Each row is a point on a landscape with many peaks, with its height.
A climber steps from a point to the highest of its 2 nearest points, and stops where none of them is higher. Distance is the straight distance between rows; heights are no part of it.
j896 h=238: [123 111 175 130 112 135 120 131 108 152 170 124 122 121 131 145 153  95
 160  91]
j397 h=494: [123 141 134 144  97 153 137 128 149 105  98 167 113 142 122 106 179 109
  57 167]
j601 h=512: [124 152 131  76 159 150 132 114 143 154 174 119 142 169  85  64 120 180
 182 170]
j748 h=438: [134 146 129 114  87 130 114 123 141 110 145 185 129 185 116  77 157 100
 124 159]
j900 h=408: [144 120 179 109 158 176 152 130  67 168 154 114 130 117  89 154 153 140
 198  88]
j614 h=492: [117 110 117 110 141  98  79 122 144 170 146 107 174 151 140 136  68 134
 186  83]
j809 h=531: [110 145 148 179 144  82 117 172 118  71 135 178 129 158  98  84 135 127
 105 136]
j890 h=289: [124 122 198 136 150 168 135 115 127 150 141 125 117  77 119 143 153 109
 124 131]
j68 h=442: [123  88 152 134 104 160 110 113  72 146 137 107 146 170 186 187 103 118
 164  64]
j378 h=260: [109  96 159 114 136 151 116 104 118 161 142 106 146  86 134 155 130  98
 143 129]
j911 h=610: [134 142  13 129 124  77 121 109 138 131  92 123 172 146 137 131  74 127
  77 137]
j98 h=572: [148 142 151 135 115 203 118 118 129 130 135 116  75 107 180 170 135 138
 144 102]
j232 h=593: [127 111 109 133 158  96 109 148 121 109 129 131 177 101 101 124  88 160
 145 124]
j291 h=180: [149 128 181  67 173 147 172  98 134 186 169  96 119 111  72  83 176 129
 192 146]
j888 h=456: [133 125 166 119 143 169 137 142  73 140 155 140 125 164  94 125 140 148
 166 116]
j83 h=390: [143 144  96 110  80 131 104 152 103 120 170 154 109 178 160 147 119 116
 156  99]
j6 h=464: [120 109 129 129  88 153 148 138 144 127 115 177 121 173 121  98 173 125
 110 158]
j3 h=556: [131 155 154 183 128 106 146 141 162  65  77 164  95 130  88 104 169 113
  53 145]
j727 h=415: [ 96  95 108 164  78 120 140 136 102  79  82 120 120 161 192 171  88 111
  72 114]
j852 h=345: [170 157 140 117 100 167 119 142 100 103 184 140  99 145 143 122 154 114
 105 113]
j242 h=137: [153 164 199 103 158 133 139 126 137 178 157 151  92 148 121  98 194 131
 166 124]
j907 h=152: [164 152 179  96 158 127 144 111 162 159 182 153 106 152  97  53 172 131
 162 149]
j170 h=64: [131 129 107 190 124 146 112  70 127  93  62  91 117  31 207 174 103 119
  75 102]
j48 h=463: [133 143 155 109 168 121 149 146 109 116 177 177 136 175  84  78 140 108
 125 171]
j873 h=518: [ 96 119 178  90 151 125 141 122 155 160 160  79 127 167  50  85 151 146
 229 150]
j634 h=71: [123 145  81 180 113 112 120  95 148 113  38 102 124  93 148 139 128 150
  78 140]
j796 h=513: [116 142 131 156 103 221 132 103 150 111 107 115  73  87 172 208 105 131
 125 103]
j104 h=468: [126 148 170 102  89 144 135 146  80 133 170 139 100 199 143 138 182  93
 149 105]
j252 h=423: [125  78 131  72 144 137 172 110 151 154 160 111 144 120  83  86 132 120
 171 172]
j273 h=510: [124 116 160 173 155  89 142 146 149 108 135 164 122 139  85  69 147 122
  95 147]
j286 h=412: [132 137 111 101  92 110 113 143 109 137 158 176 138 156 135 113 139  98
 148 132]
j135 h=473: [139 156  64 161 122 100 154 150 104  74  62 131 103 112 150 163 120 154
  62 119]
j507 h=633: [138 118 109 135 151 167 146 134 130 127 118 107 115  82 196 170 113 128
  77 138]
j393 h=648: [146 129  47 151 111  72 109 117 105  88  98 119 151 127 161 132  79 130
  78 111]
j860 h=399: [118 125 122  58 165 121 115 105 128 164 166 103 173 124 117 103 105 131
 147 168]
j753 h=68: [104 161  66 176 113  82 138  98 158 129  40 107 146 116 111 115 138 168
  67 168]
j259 h=360: [126 147 169  81 169 131 121 117 159 157 163 102 141 114  82 105 137 126
 141 178]
j196 h=479: [106 115 176 110 161 140 159 137 144 148 140 120 134 157  53 105 144 150
 186 153]
j952 h=403: [128 157 167 132  69 163 122 133 114  89 125 136  70 118 170 190 136  82
 132  94]
j330 h=57: [131 112  68 175 124 147 128  99 153 127  49  97 134  99 171 181  58 133
 106  73]
j991 h=94: [124 147 146 117 127  68  87 146 162 139 154 153 117 134 139  92 146 129
 161 125]
j78 h=359: [130  78 160 135 162 127 155 149 141 156 149 134 120  98 142 107 145 144
 155 126]
j348 h=220: [139 115 176 103 116 149 150 118 105 193 160 116 112 118 126 120 185  84
 172 105]
j981 h=86: [123 138 143 147 137  63 100 150 161 118 103 144 129 108 130 108 144 150
 129 137]
j554 h=459: [132 167 167 100 140 141  98 104 152 171 170 112 129 169  95  78 145 165
 188 144]
j718 h=554: [109 112 126 109 110 115 100 127 148 145 107 136 160 142 122 123 136 129
 159 150]
j490 h=440: [ 87  95 147 142  90 141 132 145 109 123  98 131 127 158 178 175 122 116
  87 143]
j304 h=298: [155 116 188 130 123 151 163 157  85 106 182 146  90 147 119 122 156  81
 127 101]
j498 h=164: [153 115 190  82 183 105 172 111 144 155 181 122 110 142  80  38 168 129
 181 160]
j120 h=102: [144 155 144  97 134  75  86 147 112 155 166 135 137 150 135 122 131 139
 198 111]
j154 h=509: [153 141 125 106 153 146 128 154  88 118 158 168 138 148 118 113 117 159
 143 132]
j814 h=111: [119 134 166 112 124 100 112 145 107 168 155 149 124 163 120 107 178 125
 202 106]
j988 h=497: [133  93  89 104 145 144 154 121 149 156  99 126 142 103 154 141 122 156
  96 168]
j379 h=52: [121 143  66 165 123  93 112 116 160 101  94 117 142 100 103 147  94 134
 112 107]
j411 h=483: [117 135 175 111 127 140  88 116 131 168 136 113 151 149 123 111 142 142
 171 150]
j23 h=60: [126 122 106 185 123 169 120  86 144 111  73  97 102  79 209 185  71 135
 107  74]
j682 h=517: [122 133 137 102  76 184 147 130 106 165 145 129 110 192 137 161 152 116
 154 109]
j533 h=508: [104  72 129 116 111 123 131 150  97 139 138 134 150 157 138 151 117 104
 126 115]
j82 h=485: [146 100 125 108 167 177 111 103 102 168 138 105 155  97 169 173  85 144
 144  98]
j445 h=377: [143 138 155 128  79 162 132 143 114  70 152 133  74 142 185 150 149 100
  90 118]
j468 h=393: [126  64 112 102 154 139 175 144 141 158 167 109 142 112 111 111 121 145
 164 126]
j192 h=54: [119 112  89 158 123 115 102  89 152 124  66 104 164  74 130 163  84 134
 118 102]
j836 h=67: [125 140  74 198 114 114 143  91 126  98  39  86 118  68 183 166 123 141
  53 107]
j105 h=471: [108  81 132 139 103 143 114 134 104 129 103 123 142 158 184 188  98 121
 131  99]
j750 h=557: [133 127  95 142 127 123 146 154 137  93 133 132 133 114 105 109 127 116
  78 143]
j437 h=536: [132 124 123 116 136 125  78 122 126 145 135 103 168 117 120 150  80 146
 154 117]
j882 h=417: [127 121 167 104 160 151 118 126  71 200 166  78 162 168 125 129 139 159
 168 108]
j59 h=579: [144 157 180 146 130 106 127 158 121  82 138 177 104 158 109 114 154  92
  97 137]
j568 h=434: [122 122  82  89 143  84  99 130 144 148 156 121 172 137 135  95  90 148
 144 152]
j632 h=455: [138 149  41 181 134  56 155 126 111 101  52 106 130  93 124 151 135 141
  67 131]
j939 h=467: [121 107  73 101 138 130 144 113 148 128 102 124 162 102  92 110 107 151
 103 183]
j702 h=45: [120 101 126 140 151 140 125 142 160 153 166  85 122  90  91 147 111 118
 138 108]
j262 h=563: [115 132 154  76 154 113 132 100 157 144 169  95 122 173  70  38 123 154
 232 165]
j15 h=326: [136 153 199 109 154 165 137 134 150 149 175 122 112 113  72 119 156 113
 129 136]
j514 h=589: [118 151  32 157 105  84 118 104 118 114  53 102 172 135 118 154  93 133
  49 140]
j173 h=79: [129 118 105 131 116  85 121 132 167 150  75 145 131 110 174 130 145 148
 133 133]
j58 h=429: [129 161 184 118  79 160 104 149  79 113 150 127  83 168 160 180 147  94
 150  99]
j148 h=525: [102 132 151 177  97 122 162 138 151  88  75 140  98 135 128 127 169 110
  49 155]
j777 h=511: [141 157 179 111 176 105 130 156 106 128 167 168 109 150 117  93 146 106
  89 149]
j612 h=587: [135 175 110 150 141  83 143 124 148  86 102 148 116 115  82  92 154 107
  55 173]
j453 h=552: [105  86 157 141 147  92 157 170 133 124 152 153 147 134  80 101 139 115
 129 133]
j331 h=500: [144 130 151 121 129 170  97 105 132 154 145 109 111  82 171 178 119 125
 180  72]
j960 h=595: [157 164 111 129 125 128 105 115 115  75 121 170 133 115  95  67 142 162
  96 153]
j278 h=199: [131 109 164  76 141 133 140 100 120 195 157  94 149 115 106 116 159 112
 195 128]
j52 h=562: [122 122 122 106  99 172 121 149  63 141 158 137 139 207 144 162 135 144
 165 103]
j924 h=49: [130 141  99 146 130 141 113 143 165 112 129 104 124  85  93 159  97 131
 133 101]
j883 h=121: [128 148 182 111 124 129 123 133 143 179 142 120  99 140 148 126 171 141
 202 105]
j19 h=609: [155 192  84 162 148  79 139 131 132  66 120 184 117 120  70  65 135 125
  73 155]
j57 h=600: [141 111  83 142 108 107 120 145  95  82 125 138 138 121 145 128  95 139
  82 125]
j840 h=448: [106 107  97  94 153 119 155 120 163 121 137 122 151 124  69  73 103 141
 150 184]
j214 h=521: [139 125 113 131 126 158 146 128 162 107 133 133 101  74 126 128 129 120
  88 137]
j113 h=321: [156 108 130 117 109 162 144 146 110 110 190 146 107 129 105 109 143 100
 130 118]
j707 h=40: [113  99 142 150 136 161 125 151 130 121 177  94 124 104 134 157 108 113
 114 102]
j611 h=451: [127 122 126 140 130 113  92 130 149 165 145  95 140 142 182 154  79 128
 144  72]
j254 h=544: [135 142 130 113 135 153 138 140 111 109 117 137 103 128 171 163 120 124
  72 141]
j427 h=547: [142  99  99 115 149 168 136 121 136 149 109 119 145 102 175 171  88 156
 117 123]
j977 h=439: [144 159  63 149 140  75 152 116 140  99  92 113 126  56 106 129 135 121
  70 152]
j602 h=639: [101 113  83 145 134  71 116 136 141 108 100 143 173 113  87  94 107 142
 138 150]
j26 h=74: [112 131  86 156  99 110 114  90 178 149  41 123 130  92 174 158 132 130
 118 136]
j131 h=495: [133 103 145 117 126 155 104 122  68 174 150 110 152 188 169 138 121 156
 172  82]
j643 h=496: [138 171  88 132 141 138 142 172 122  88  94 144 111 128 154 165 105 144
  46 149]
j276 h=488: [119 131 125 155 128 191 137 114 171 116 120 108  95  60 136 174 114 122
 110 121]
j539 h=450: [134 119 167 114 144 162 123 129  99 179 145  95 139 107 127 169 119 140
 197  63]
j462 h=401: [104 125  82 185  59  97 120 124 117  67  51 116 109 145 174 163 120 133
  70 114]
j33 h=389: [ 83 129 115 199  88  96 134 123 133  78  40 114  89  95 180 187 127 109
  88 104]
j275 h=461: [102 107  93 103 133  70  90 118 153 158 117 119 183 158 151 132  75 123
 150 131]
j385 h=601: [ 95 112 132 125 118  92 126 136 151 127 116 145 151 117  69 102 127 107
 139 164]
j332 h=375: [115 124 118 182 103 137 131 132 146  76  93 101  91  90 171 172 114 114
  99 100]
j112 h=437: [125 128 105  83 155 120 160 134 130 134 156 166 147 160  79  72 125 127
 133 190]
j224 h=638: [167 184 142 139 158 120 136 142 142  72 137 191 107 130  79  79 141 130
  98 152]
j772 h=555: [153 138  85 108 125 142 118 124  98  88 142 180 155 137 105  87 118 161
 141 155]
j959 h=553: [138  88  91 122  98 101 110 131  88 112 122 144 163 140 161 136 104 101
 112 109]

Where does a climber stop that starts at each point below?
j286 -> j224
j981 -> j602
j113 -> j52
j498 -> j602
j707 -> j602

Call two points neighbours if one is among the 2 nearest of the other. Go from one point of each pair to the other, from neighbour to neighbour, staying as high as possible. Name the lowest point that can't be avoided.
j393 / j602 -> j112
j262 / j602 -> j554
j393 / j507 -> j82
j52 / j507 -> j68
j98 / j224 -> j977
j59 / j602 -> j273
j393 / j98 -> j276
